Points on a hilly landscape, in no order, each with its height.
A ball rolls from a point to the lowest of its 2 nearest points, and stops where none of them is lower. Distance is the straight distance between rows; heights are no part of it.
Dotev: [ 99 119 121 145  87 157  80 127 148 131 150 147 133 131 163 136  83 123
 132 101 156 120 114 117 165 132 116 147  84 132  77 105 117 111 132 128
 147 159  99 125 103 141 144 152 127 124 140 103 168]  h=163
fesu: [ 95 141 121 163  81 138  71 129 156 154  83 147 173 161 176 155 107  97
  99 149 207 153 151  56 193 135  87 142  69 105 102  92 153 134  89 139
 170 159  92  99 105 118 132 169 157 156 148 126 128]  h=418
vunu: [143 114 103 123  79 131  73 105 125 167  85 114 155 134 161 154 129  97
 127 154 174 134 143  29 155 117  80 162  84 160 150 141 140  97  66 166
 107 137 125 103  97 155 107 164 193 135 114 132 110]  h=316
det: [172 133 158  87 141 117 136  92 109 143 128 117 127 142 130 144 176  97
  82 193 186 161 145  89 105 160 154 185 130 108 171 101 146 162 128 144
 133 122  84 136  74  92 129 100 147 162 144 162 110]  h=313
fim: [122  97 129 127  96 179 104 102 106 173 130 145 132 140 126 138 101  52
 141 123 188 133  95  82 123 132 140 156  66 113 104 122 101 109 137 118
 129 143 118 119  70 130 140 128 133 103 135 148 121]  h=287
refoz: [ 94 124  93 142  81 101  93 135 161 113 123 126 159 126 195 146 118 159
 127 115  88  92 158 130 187 118 100 129 107 131 130 110 151  88 107 161
 123 159 129 129 133 155 111 163 160 154  98  75 152]  h=247
gib: [161 146 146 122  89 130 138  82 147 161 136  92 120  86  69 129 200 131
  94 152 105 161 162 123 116 144 111 148 158 103 157 131 150 107 137 145
  77 127 100 154 130 160 110 133 163 138 128 124 151]  h=483
tagop: [123 139 143 129 166 152 154 159 130  89 131 126 100 136  79 113  99 150
 166  98 118 134 100 191  81 114 154  99 152 122 116 156 109 150 135 106
 149 108 148 119 154 120 157 107  78 116 134 148 130]  h=507
Vad: [178 117 130  96 104 126 113  77 102 178  97 101 155 155 121 143 157  57
  94 179 191 128 123  21 111 140 122 185  90 124 168 134 134 104 112 148
  88 125 116  99  54 129 131 130 189 146 151 154  87]  h=411
sosat: [ 90 112  98 136  94 131  84 129 154 122 142 138 140 124 184 142  94 144
 135  95 119 107 138 130 170 124 112 132  95 136 101 112 130 100 119 143
 138 159 115 130 119 150 132 152 150 132 116  90 157]  h=207
vaso: [129 121 135 122 142 174 157 125 132 109 127 133  89 149  70 112 107  83
 165 109 147 145  80 167  72 106 175 127 112  97 116 148  96 153 137 115
 147 112 151 112 114 121 138 107  97 112 143 163 102]  h=368
lut: [137 110 100 110 125 107  89 118 133 138 119 133 136 133 183 154 131 134
 118 143 138 127 169  75 146 120 107 149 116 153 166 135 153 120  69 169
 143 142 126 132 125 151 100 135 181 146  84 115 115]  h=382
kav: [178 129 150 104 104 129 130  68 108 176 124 106 143 139  94 145 184  69
  84 177 180 147 131  70 103 147 136 182 107  92 163 113 136 119 144 138
  84 130  97 117  65 116 127 117 172 152 159 148 100]  h=381
Tepa: [148 170 193 116 178 161 188 177 120  84 110 107 117 155  39 105 136 131
 172 114 117 159  87 199  69 106 168  82 182 113 131 176 117 186 133  92
 133  88 149  73 147  87 147 113  51 137 181 179 121]  h=553
guke: [163 129 151 103 114 135 124  88 116 157 136 116 119 132 108 150 165  99
 100 163 174 152 143  99 108 146 139 177 128 100 152 111 138 137 130 138
 115 131  91 139  84 116 128 111 154 143 135 150 123]  h=352
pumaf: [159 136 179  92 166 132 180 127  91 128 148 118  95 136  93 140 185 120
 130 154 164 173 110 160  81 145 183 145 162 101 134 113 126 191 155 111
 113 104 103 126  88  65 130  85  98 142 152 168 135]  h=142
rol: [ 83 106  93 145 108 122  80 151 157  93 167 148 130 144 199 124  68 142
 140  69  95  92 103 161 176 127 130 117  93 148  63 101 116 120 152 133
 157 139 114 114 122 148 160 156 111 139 156  80 171]  h=212
Limi: [124 133 139 140 125 147 118 131 145 102 158 134 113 128 120 126 109 153
 139 100 131 125 109 159 131 140 141 135 139 133  97 114 125 132 142 120
 147 135  91 139 117 124 153 130  95 123 127 103 184]  h=279
pum: [ 80  60  54 118 161 119  94 147 127 124 131 160 114 146 198 135  75 144
 153  98  88 105 135 147 132 100 122  90  85 150 118 151 110 118 106 135
 156 125 173 133 165 154 118 122 150 121 101  99  82]  h=233
futen: [129 114 129 144  92 188 136  93 124 150 130 136 117 132  70 111 107  28
 152 103 162 124  60 107 102 117 166 150  70 108  94 143  84 102 177 110
 114 130 150 101  85 136 135 128 100  87 152 167 118]  h=691
git: [144 141 136 116 138 101 164 123 138 144 137  95 117  73 106 125 182 174
 107 170  50 126 186 120 115 137 123 117 190 131 181 139 158 112 122 157
  88 128 141 178 174 148 100 121 149 134  96 111 145]  h=445
Zos: [172 116 120  66 173 110 161 115  92 139 123 114  85 122 112 133 158 111
 114 134 106 143 145 109  70 127 158 151 167 133 173 167 129 141 109 142
 104 116 163 151 142 118 113  89 164 138  98 154  80]  h=344
gugi: [155 141 163 168  78 176 107  96 147 128 147 131 126 123  64 101 106  74
 132  88 133 122  59 101 136 143 137 165 106 138  57 126  85 106 188 101
 116 140 107 110 108 138 156 144  74  76 171 129 177]  h=654
kat: [141 120 173 130 151 169 157 144 114 114 141 141 100 159  83 124 126  91
 159 149 168 156  58 163  99 134 182 150 116 112  89 106 106 181 158  88
 160  99  95 110  76  81 139 119  66 119 146 148 152]  h=286
Bubu: [ 69  93  77 136 157 114 111 158 142  90 142 152 116 141 177 119  61 168
 157  84  65  81 111 191 136 108 133  90 112 149 100 134 111 107 141 119
 150 117 165 127 173 148 151 132 111 121 126  95 120]  h=96
Tunin: [129 107 127 108 130 136  96 109 116 153 113 147 133 164 182 153 118  93
 110 156 208 151 142  62 139 143 131 162  92 127 143 110 141 156  80 145
 170 134  87 122  77 124 133 127 160 146 127 138 107]  h=479
lodu: [113  86  91  96 181 134 127 144  98 120 123 163 100 155 162 113  92 110
 148 118 154 145 117 153  83 107 142  99  99 128 135 158  93 166  91 130
 180 103 162 137 137 124 132  99 139 109 108 145  53]  h=438
mola: [125 122 143 140  84 168  94 100 126 162 131 136 149 132 133 145 111  79
 123 134 188 135 113  83 144 141 115 168  84 112 109 110 114 108 135 122
 132 152  94 123  82 127 138 145 146 113 138 134 143]  h=251
Rata: [124 146  91 177  40  89  83 130 173 132  61 106 196 123 146 125 178 134
 106 164 139 144 164  80 201 121  53 124 100 144 126 135 178  81  79 164
  85 154 138 133 139 150  89 167 168 169 105 106 131]  h=409
gim: [114 103 114 112 158 162 137 139 115 111 129 152  91 150 121 113  91 103
 159 118 157 149  97 174  75 111 158 111 107 113 118 143  89 164 115 124
 170 106 150 129 127 120 140 104 110 110 121 154  91]  h=404
logi: [103  89  82 126  85 138  60 123 135 162 106 137 143 131 195 150 106 116
 144 112 146 120 142  64 178 104  91 135  72 156 121 129 128  94  76 161
 119 151 137 103 107 163 113 166 187 129 109 108 127]  h=270
gatos: [144 130 155 145  94 173 124  96 139 139 150 118 108 122  65 125 125  89
 139 100 145 135  86 120 119 139 146 159 124 111  91 130 104 115 172 106
 108 134 104 123  96 133 144 129 104 102 145 128 159]  h=660
dur: [105  97  90 106 209 107 128 163  86 120 119 167 116 149 186 106  85 146
 145 116 128 132 129 176 101 103 105  58 122 145 133 152  99 167 103 116
 187  98 173 128 171 117 127  99 127  97 117 143  47]  h=472
dul: [111 143  90 150 106  44 119 145 171  88  93 147 188 145 212 137 158 151
  89 141 120 125 202  95 202 136 108  98 124 145 170  95 195 150  86 161
 167 154 138 121 156 129  84 145 157 197  92 100 118]  h=327
fuzuf: [132 138 142 109 174  92 182 142 117 139 138 106 112  74 118 126 162 186
 118 155  44 110 180 120 107 134 132 104 206 147 177 141 147 124 128 129
  96 129 162 175 197 124 110 111 140 123  96 120 129]  h=461
Nad: [121 119 120 153  72 187 108  98 134 141 136 147 124 119  88 100  87  39
 150  88 152 119  66  97 115 121 148 145  55 141  76 153  72  80 173 112
 115 131 160 106 106 156 136 139  96  79 158 169 130]  h=697
rolof: [ 78 100  78 141 121 104 106 145 147 104 143 133 128 130 190 132  81 168
 153  82  46  70 129 165 159 116 130 113 109 142 107 125 121  84 142 137
 126 132 149 130 153 156 137 144 133 129 107  75 141]  h=160
gak: [127 139 138 107 184 124 169 158 104 109 129 126 101 117 102 122 127 168
 151 107 109 134 132 172  81 122 145  95 178 129 138 147 124 150 131 102
 135 115 151 144 171 104 143  98 108 117 110 152 118]  h=485
zulub: [108 143 143 165  66 169  78 119 149 145 134 143 162 134 150 134  92  98
 115 123 176 127 113  94 177 139  94 155  81 122  74 100 118 103 142 122
 143 167  91 118  98 127 138 169 130 115 161 113 166]  h=206
rerem: [113 129 136 131 190 136 132 176 104  97 142 166 119 155 148 105  85 145
 165 126 157 155  85 216  96 108 137  60 130 143  87 133  93 188 124 101
 184  75 133 100 132  95 145 122  67 109 137 145 130]  h=613
kem: [134 170 183 104 188 148 191 182  91  95 105 123 125 155  81 101 126 135
 164 126 136 165  97 207  64  97 144  68 173 113 131 167 100 191 120 105
 145  78 172  75 144  76 140 112  67 123 157 199  92]  h=575
baz: [127 115 145 170 114 173  86 138 147 111 158 158 116 143 125 111  70  96
 137 100 142 122  58 128 157 145 142 159  82 149  37  93  95 136 159 111
 171 131  98 112  97 123 166 156  54 109 168 111 190]  h=643
nop: [134 138 154 125 122 147 127 119 131 123 155 122 113 118 105 137 134 141
 127 125 151 144 126 143 119 138 137 150 140 113 118 112 133 140 141 121
 135 134  85 150 111 122 140 125 114 125 123 124 166]  h=309
luve: [182 108 118  70 165  99 138 112 101 141 124 111 100 125 138 145 154 116
 105 156 100 133 155  76  86 131 136 167 164 168 187 169 138 127  86 169
 109 114 159 148 133 132  94 107 180 142  83 136  80]  h=386
fon: [ 90  71  66 120 124 140  79 134 131 144 133 153 109 134 181 141  82 117
 159  97 114 119 128 117 137 101 126 116  75 149 115 147 107  99  97 147
 140 137 157 130 132 158 127 128 161 118  95 108 107]  h=176
fegev: [128  99  99 125 136  94 113 131 122 140 119 120 130 109 162 146 131 171
 135 150  61  94 168 101 137 113 115 127 147 153 170 146 141  95  92 170
 104 141 163 158 156 147  85 128 165 133  63  91 123]  h=308
bimop: [ 80 141 112 148 147  64 173 159 119  99 133 122 152 109 191 129 110 212
 131 118  27  41 164 169 174 139 136  94 171 152 163 102 135 112 154 115
 110 120 151 146 183 133 116 139 113 129 104  76 138]  h=237
vome: [151 138 183 152  59 169 119  87 114 174 121 128 185 133  91 134 132  44
 110 155 174 130  95  63 137 156 109 163  85  93 106 119 102  91 188  94
  89 152  91 114  79 104 130 159 134  74 186 143 150]  h=322
mikig: [170 147 141 112 126 102 150 107 139 132 135 107 121  81 108 122 208 144
  74 184 104 169 199 113 110 154 118 143 175 137 189 119 172 133 115 170
 108 123 114 168 156 134 100 112 165 166 122 136 128]  h=486
zop: [102 120 100 119 203  91 156 166  85 116 119 148 122 118 166 122 101 191
 136 115  86  92 141 160 115 108 116  75 166 151 148 141 121 133 121 101
 150 116 188 143 198 111 120 102 123 108  91 137  80]  h=332
tatan: [131 144 136 102 183  93 167 150  99 118 146 130 114  97 148 131 141 189
 127 130 102 118 163 150 108 131 126  93 187 150 158 127 135 149 125 118
 135 126 145 159 172  99 125  96 127 116  98 138 132]  h=457
sis: [ 99 144 117 154 106 111  84 138 162 119 106 154 171 157 189 155 124 125
  95 140 193 154 165  95 190 141 102 130 100 108 121  88 173 153  91 142
 186 163  88 119 117 119 116 155 150 178 134 114 138]  h=389
Las: [105 125 109 117 228  92 144 174  65 130 120 171 126 139 178  97  94 172
 131 117 127 114 132 181 114 103  80  35 153 153 131 137  98 163 111 106
 179  90 194 110 182  99 121  99 111 100 112 160  45]  h=500
legez: [150 125 169 105 160 149 169 132  97 122 142 131  98 152  94 135 151 104
 147 151 174 162  80 159  89 140 185 147 138  97 112 113 115 183 153  95
 138 108 100 122  80  78 134  99  89 128 138 158 135]  h=231
kedor: [143 131 154 175  82 176  87 118 148 128 151 148 129 132 105 103  83  83
 127  97 136 115  55  98 155 147 130 170  82 150  37 105  86 110 175 113
 142 141 106 110 107 129 162 156  59  88 177 122 186]  h=649
lomin: [116 176 128 166  88  92 145 134 180  90 147 101 154 111 135 107 148 187
 107 115  60  90 158 171 174 158 113 130 163 125 131 102 156 111 142 148
 118 133  96 160 148 155 150 160 112 138 124  67 189]  h=552
Besek: [107  89  92 124  97 156  76 113 125 161 127 142 124 128 168 145  99  97
 147 108 153 130 127  87 146 115 113 143  73 145 112 135 115  99  97 147
 125 145 132 122 105 156 127 140 165 119 104 120 125]  h=230
feves: [103 111  88 134  81 127  61 127 154 156  79 144 158 153 202 157 119 113
 124 129 170 134 161  38 197 110  78 135  73 148 124 117 154 121  60 165
 143 140 124  79 112 155 113 176 188 153 125 115 112]  h=310
pomu: [156 143 126 139  84 100 111 102 160 139 112 110 157 102 109 125 195 132
  80 180 137 165 184  96 145 139  86 148 134 130 166 127 174 103  95 166
 107 138 111 156 137 147 103 135 172 167 107 127 129]  h=450
mulu: [137 153 111 172  44 103 102 114 180 138  94  98 177 102 110 116 194 134
  85 170 128 153 163 111 174 137  58 133 120 129 135 131 175  80 102 157
  85 151 119 154 137 159  99 155 161 161 106 105 145]  h=430
Nonul: [153 155 172 121 127 144 165 122 153 131 154  90  96  97  42 122 177 162
 124 108  78 148 136 150 106 149 148 127 194 114 132 142 148 134 160 111
  90 117  95 145 143 154 153 119  95 125 150 118 176]  h=504
Tate: [170 151 138 123  95 113 127  85 150 149 126 103 134  95  88 125 209 120
  68 182 136 178 184 106 120 153 106 158 149 119 174 119 166 120 122 159
  98 123 100 156 132 141 106 123 167 168 131 137 123]  h=468
petup: [107 143 115 136 113 111  98 132 151 112 127 140 156 133 183 150 130 146
 107 133 164 136 167 122 168 134 107 136 117 117 140  97 160 140  99 148
 164 160  91 135 121 132 116 143 151 160 115 107 153]  h=363
mar: [ 74  86  76 143 143 122  91 159 156  80 162 160 113 150 185 110  55 142
 152  77  81  94  97 187 147 116 143  90  85 156  67 123 103 125 151 128
 165 115 146 113 151 148 167 142  97 132 162 100 141]  h=162
Zoros: [163 104 110  94 144  97 104 118 120 138 114 117 117 132 164 146 143 129
 110 159 115 123 163  60 118 123 116 163 143 179 187 158 148 117  68 178
 123 123 146 143 126 143  86 123 185 143  75 124  94]  h=410
vami: [125 124 119 106 164 113 136 137 111 119 149 141 112 120 151 139 123 164
 137 122 125 129 147 146 110 129 136 116 154 135 146 127 129 146 117 127
 144 135 125 153 145 118 126 105 136 120  93 127 130]  h=431
Venuf: [130 153 112 132 139  52 130 140 154  89 123 142 167 118 195 129 162 158
  83 164 131 128 204 105 175 140 111 106 148 162 189 100 183 151  95 163
 165 148 125 142 163 118  86 119 158 168  99 121 126]  h=371
nuri: [ 80 120  92 143 123  78 134 149 141  91 140 127 148 133 209 136  91 188
 138  94  34  50 148 174 178 130 135 109 135 142 131 108 131 104 148 131
 123 132 137 130 158 147 126 154 131 139 115  65 143]  h=198
Zofut: [154 153 179 117 152 151 185 145 144 118 139  90  88 117  21 122 169 139
 146  93  79 154 120 167  85 141 171 108 196 113 129 168 143 145 156  91
  96 111 120 117 152 133 157  96  78 138 168 139 149]  h=516
timan: [130 162 126 148 108  87 129 128 164 103 133 128 159 109 144 123 175 152
  81 165 151 150 191 132 160 151 104 128 150 123 157  99 185 143 112 151
 151 148  94 168 147 120 110 129 140 170 113 118 150]  h=531
Loz: [103 143 107 150 140  92 136 156 149  73 145 121 136 130 162 112  90 198
 144  76  49  60 122 182 162 138 149 115 155 156 108 110 124 117 153 124
 127 121 111 134 159 144 176 147  91 129 137  74 176]  h=564
lefu: [158 114 117 107 106 145 126  90 120 164 130 108 100 115  83 142 147  93
 139 120 133 134 121 105  99 122 136 154 122 110 137 153 117  99 133 131
  79 137 132 138 109 149 118 112 164 121 108 135 120]  h=248
Nikez: [ 97 158 140 129 215 114 170 187  80 112 104 140 141 122 123  91  85 195
 146 114 101 106 122 199 104 100  89  38 182 144 128 144 113 148 126  89
 159  95 200 100 200 103 146 118  77 107 135 175  74]  h=540
boz: [121 105 143 156 138 166 103 149 132 101 155 164 109 150 127 114  82 109
 153 126 153 142  60 159 135 138 158 140  94 141  51 101  98 166 147 102
 191 114  92 115  94 111 155 144  59 117 155 116 182]  h=636
lebef: [134 131 145 117 125 128 106 116 124 136 126 141 135 144 159 150 135 115
 103 164 198 159 152  98 138 146 129 164 116 115 151 102 148 158 102 143
 169 141  79 139  97 110 121 121 149 153 125 143 132]  h=498
fad: [173 139 175  91 147 124 166 100 104 143 144 114 105 127  98 141 200 113
  96 175 162 172 143 130  92 162 171 169 153  91 159 101 142 172 154 130
 104 113  88 139  86  89 125  92 127 156 158 158 129]  h=245
fuv: [124 154 157 121 196 146 158 177  97  93 121 144 125 153 106  99 100 148
 168 126 145 158  92 216  77 103 138  59 156 131 107 150  95 184 123 104
 169  75 157  94 148  87 148 116  66 107 140 174 112]  h=597
lakel: [158 125 129 109 126 146 168  98 129 146 124 101  75 124  37 130 154  76
 151  97 120 143 103 138  80 107 175 141 136  83 131 172 114 112 149 115
  74 123 158 118 117 142 129  99 136 129 139 153  99]  h=223
Bula: [102 165 139 133 206  82 199 183  83 123 133 122 141  92 143 109 117 214
 134 116  73  77 152 166 130 127 109  52 199 167 144 114 126 131 141  77
 125 120 177 134 196  94 140 111  88 111 114 139 115]  h=505
Nobo: [153 136 192 162  95 179 119 106 136 144 146 129 135 141  79 133 121  85
 118 147 166 143  77 113 142 158 130 183 112  95  87  89 109 130 182  98
 138 138  71 119  73 102 143 147  88 101 164 123 174]  h=351
Fafe: [117 144 130 106 215 116 160 173  64 120  93 158 123 131 137  88  93 164
 131 124 119 129 127 185  86  93  82  50 162 126 146 154  98 162 107 109
 180  86 210 107 190 104 131 108 106  97 123 184  34]  h=528
zavi: [145 124 179 145 125 172 128 128 126 124 150 138 111 147  89 134 121 100
 139 142 169 149  69 139 127 151 160 169 116 112  85  94 109 154 165  95
 154 123  77 122  72  98 143 134  75 112 148 129 176]  h=326
patet: [154 160 182 113 167 155 197 158 126 100 124 100  94 145  25 119 166 121
 157 104 112 166  97 185  75 121 186 107 185 102 129 173 131 174 152  91
 103 104 135  96 138 101 147  96  67 147 184 165 123]  h=533
tisal: [ 83 117 104 137 194 126 129 177 127  76 131 160 129 152 152  91  53 174
 160 108 102 109 100 223 110  93 118  44 128 143  95 146  94 151 137 111
 177  85 170  95 186 127 158 141  76 105 161 138  97]  h=539
pigas: [101 126 120 141 174 138 133 171 133  75 133 148 113 144 120 101  68 171
 165  97 106 115 100 203  97 109 140  79 134 140  99 147 101 145 133 105
 171 100 152 115 169 128 167 127  72 110 143 132 130]  h=524
zusab: [171 133 172 123 111 149 171  79 123 171 141 106  98 127  37 140 190  70
 121 128 138 145  92 123  98 136 173 159 132  70 124 132 124 125 189  99
  64 123 109 108  79 121 132 102 128 128 185 140 122]  h=671
bagek: [111 110  96 129 107 108  96 125 141 133 123 120 139 114 175 147 125 161
 138 127  90 101 157 114 160 113 108 133 118 141 146 130 142  87 103 164
 113 149 138 145 137 157  99 142 166 132  78  91 144]  h=278
lotip: [121 142 127 134 104 130 112 119 145 122 146 125 134 118 140 140 137 153
 114 128 145 130 155 132 146 138 112 146 133 116 132 110 149 124 118 144
 140 149  90 152 125 135 126 139 143 141 109 109 162]  h=338
Zet: [124 174 130 164  87  97 136 132 180  96 141 113 163 107 126 112 173 168
  83 147 118 132 177 158 168 155 101 129 150 112 136  97 176 126 129 148
 137 142  93 168 145 140 127 148 121 155 121  91 173]  h=543
ked: [106 113 110 129 153  81 140 142 121 131 119 117 137 100 163 144 125 195
 132 149  35  70 170 119 143 112 129 111 165 150 167 136 143  96 109 150
 100 134 179 167 181 143  85 124 145 126  62  86 120]  h=295
zed: [128 125 172 157  75 184 101 109 117 172 128 145 169 141 123 143  98  53
 118 148 189 136  93  72 152 155 115 169  71  97  91 102 103 105 164 106
 139 156  88 111  71 109 141 159 119  91 163 143 150]  h=288
Sor: [160 137 162 135  88 161 140  79 130 165 143 105 109 114  47 133 163  85
 125 117 142 143  98 117 113 139 143 161 130  92 114 136 117 108 180 103
  74 130 100 122  91 137 133 121 129 111 162 134 149]  h=665
Kopo: [160 100 125  82 131 143 118  89 100 171 119 120 128 161 136 141 138  55
 114 161 199 130 113  48 105 140 151 183  87 116 150 128 121 134 111 141
 124 129 117 115  50 120 144 108 164 142 136 146  83]  h=437
Gariv: [158 121 131  86 146 130 148 107 108 141 133 114  88 123  96 143 156 112
 126 128 135 149 136 127  88 130 160 150 151 112 153 144 126 137 129 133
 104 126 130 150 116 124 122  93 152 133 106 149 110]  h=296
saf: [103 132  88 143  89  81  96 137 170 104 102 134 179 143 204 145 140 152
 106 127 114 116 185 105 198 123  97 119 108 133 152 101 177 120  85 174
 142 158 130 121 141 145  88 157 168 179  94  90 130]  h=289
Fas: [122 133  98 166  33 112  72 129 159 143  50 107 200 127 148 129 152 123
 123 161 169 138 150  50 191 111  41 131  80 147 123 136 153  81  77 154
  78 152 132 113 131 145  94 185 183 141 131 119 129]  h=383
nabon: [119 118  97 145  43 134  60 125 134 162  59 115 182 129 167 146 127 103
 136 150 179 132 141  26 183 106  52 141  69 161 126 136 135  89  75 153
  87 149 133  93 114 149 101 188 190 118 139 135 127]  h=354
tabet: [137  97 119  89 138 143 112 104 101 159 123 135 114 154 154 144 123  78
 123 141 186 141 119  82 108 134 148 164  92 129 142 125 119 145  96 138
 146 131 113 130  78 125 138 107 156 133 113 138  93]  h=458
lalur: [102 129 119 148 123 126 102 145 150  86 162 140 127 135 170 124  84 161
 133  85 118  98 110 170 159 138 136 128 123 141  80  99 124 134 144 129
 159 135  93 130 122 128 159 151 100 133 142  81 188]  h=246
nofu: [ 81  86  74 119 185 100 127 158 109 116 124 156 120 138 194 128  84 175
 143 108  75  88 138 159 126 105 125  79 127 148 136 142 116 126 120 115
 150 120 176 142 186 137 109 113 136 110  91 108  85]  h=283
rased: [ 95 172 135 139 217  98 195 195  67 127 106 124 149 103 121  94  98 207
 132 112  83  84 129 175 129 109  88  38 194 163 132 126 126 129 135  73
 138 113 208 114 207  94 141 118  67 118 119 163  79]  h=521
zufe: [ 98 139 119 140 147  85 165 148 132 115 132 108 136  94 153 129 127 212
 131 131  27  65 164 148 148 130 133 106 177 143 161 126 145  98 132 130
 102 133 152 164 184 146 116 133 126 121  85  84 143]  h=266
bugud: [148 120 147 135 109 174 156  89 121 155 134 122 108 137  52 123 134  35
 145 112 160 129  60 114  99 118 175 155  93  83 108 137 101 116 188 102
  95 133 139 102  76 121 133 105 112 104 164 158 113]  h=685
Tedar: [140 137 145 105 155 161 183 135 124 108 118 117  85 148  53 117 138  91
 159 110 134 152  91 170  63 105 185 123 142  78 135 162 111 165 137 114
 121 109 157 108 122 113 136  90 105 128 153 174  91]  h=328
Dusip: [119 107 104 106 144 115 105 126 121 131 140 141 119 128 174 152 119 144
 131 122 137 127 157 118 133 123 124 134 125 142 149 128 136 133  93 145
 146 143 122 151 130 136 117 118 160 127  89 116 121]  h=408
Lamuz: [144 142 128 118 135  98 146 125 136 122 141 115 128  90 140 135 165 167
 105 159 102 130 188 123 127 137 120 133 172 136 178 119 160 128 110 158
 119 141 122 169 157 129 104 119 154 140  93 119 140]  h=426
zulog: [169 120 128 114  74 143 128  72 114 183 122  93 117 102  63 136 166  75
 132 123 136 135 105  91 107 118 129 152 120 108 137 159 107  86 150 117
  39 132 130 124  98 158 103 128 172 110 140 136 126]  h=210
kogo: [116 167 123 159 110  85 145 148 165  81 137  99 142 115 144 103 123 195
 127  92  25  57 133 172 174 152 135 129 166 146 120 108 133 102 151 140
 110 120 104 145 155 161 176 158  97 129 134  60 183]  h=558
res: [125 152 143 107 202  91 192 163  85 134 129 117 120  82 126 115 140 195
 126 136  68 105 162 139 106 128 119  79 207 152 163 140 135 133 133  98
 111 124 179 158 204 102 125  98 116 114 103 149 102]  h=482
moki: [168 117 117 107 106 146 154  71 109 176 118 106 102 122  47 130 165  48
 142 113 143 129  87 100  91 108 162 152 108  86 134 162 112  95 163 118
  43 126 154 107  84 143 112 101 160 121 149 147  94]  h=161
Geg: [141 151 145 131 116 113 118 114 141 121 132 129 144 126 134 141 162 133
  86 177 183 169 171 117 141 155 119 157 138 112 154  96 166 153 115 146
 153 145  77 154 115 110 116 121 144 162 127 141 141]  h=515
suvu: [164 149 194 163  68 172 128  85 134 156 143 116 150 133  61 130 144  65
 107 137 155 134  80  95 139 159 118 172 114  94  90 108 109 112 199  88
 103 137  79 113  81 113 139 150 102  87 187 127 166]  h=348
pir: [122 109 108 132  67 172  95  97 119 158 128 130 130 106 108 121 103  64
 149  98 154 121  91  85 124 114 121 148  70 141  90 154  90  69 145 115
  93 145 143 118 100 156 125 142 144  86 129 147 141]  h=704
rusam: [143 133 137 118 130 160 159 120 141 124 130 104  81 124  43 123 131 120
 158  88 101 144 106 153  82 120 166 130 154 103 124 166 119 119 150 108
 102 122 143 128 142 142 142 103 119 122 128 145 123]  h=269
vir: [159 133 170 137 129 165 179 105 134 141 134 111  89 144  23 122 164  57
 147 111 134 139  64 143  97 122 195 153 125  73 108 137 119 140 188  99
  86 116 132  89  82 116 139  98  93 129 189 154 116]  h=678
nuvuv: [113 115 132 136 162 145 123 157 120  97 155 156 109 144 138 122  90 142
 158 111 156 145  83 183 110 126 152 108 121 142  80 116 106 171 138 105
 177 105 105 125 118 107 149 127  79 114 135 121 163]  h=626
redu: [145 117 104 132  87 107  81 114 140 144  91 111 152 119 157 147 151 133
 120 158 132 130 162  62 160 114  81 151 112 158 165 143 151  91  69 185
 100 145 137 130 119 159  87 152 186 150  84 115 122]  h=353
fuf: [150 141 124 113 148  75 130 132 140 110 133 135 142 112 173 132 164 157
  92 167 124 134 198  99 143 138 112 129 158 163 192 119 169 143  89 169
 146 135 123 157 156 121  89 117 165 150  92 125 124]  h=401
tif: [148 157 158 126 104 138 153 101 155 145 152  94 111  88  64 127 190 154
 102 138  95 156 155 143 116 155 125 135 177 106 142 128 157 121 153 132
  89 125  89 158 135 157 131 130 131 132 139 113 169]  h=493
fovip: [ 68 100  79 135 197 108 136 176 115  94 127 164 133 148 182  99  54 186
 147 104  81  85 117 209 125  94 105  45 124 140 108 143 101 142 138 100
 169  91 192 110 199 135 138 133  98 104 147 126  66]  h=554

For each start below, name the point where the ball stops.
Fafe: moki
sis: Bubu
fuv: vunu
luve: moki
fuzuf: Dotev
ked: Bubu
lomin: pumaf
bugud: vunu
tabet: pumaf

Call two points neighbours if one is among the 2 nearest of the other. Go from one point of each pair to the other, from neighbour to neighbour, staying as low as possible. Name the highest point that can't be avoided.
moki / vunu: Zoros
fon / Bubu: fesu
pumaf / mola: Nobo
Dotev / Bubu: fegev

Write out the way that a ball takes from each point below.
mikig: Lamuz > fuf > Venuf > dul > saf > refoz > sosat > Dotev
baz: boz > nuvuv > rerem > fuv > kem > Tepa > patet > Zofut > Nonul > tif > gib > Tate > pomu > mulu > Rata > Fas > nabon > vunu
kogo: lomin > Zet > timan > Geg > lebef > Tunin > tabet > Kopo > Vad > kav > guke > det > fad > pumaf
Nad: futen > bugud > vir > zusab > Sor > gatos > gugi > kedor > baz > boz > nuvuv > rerem > fuv > kem > Tepa > patet > Zofut > Nonul > tif > gib > Tate > pomu > mulu > Rata > Fas > nabon > vunu
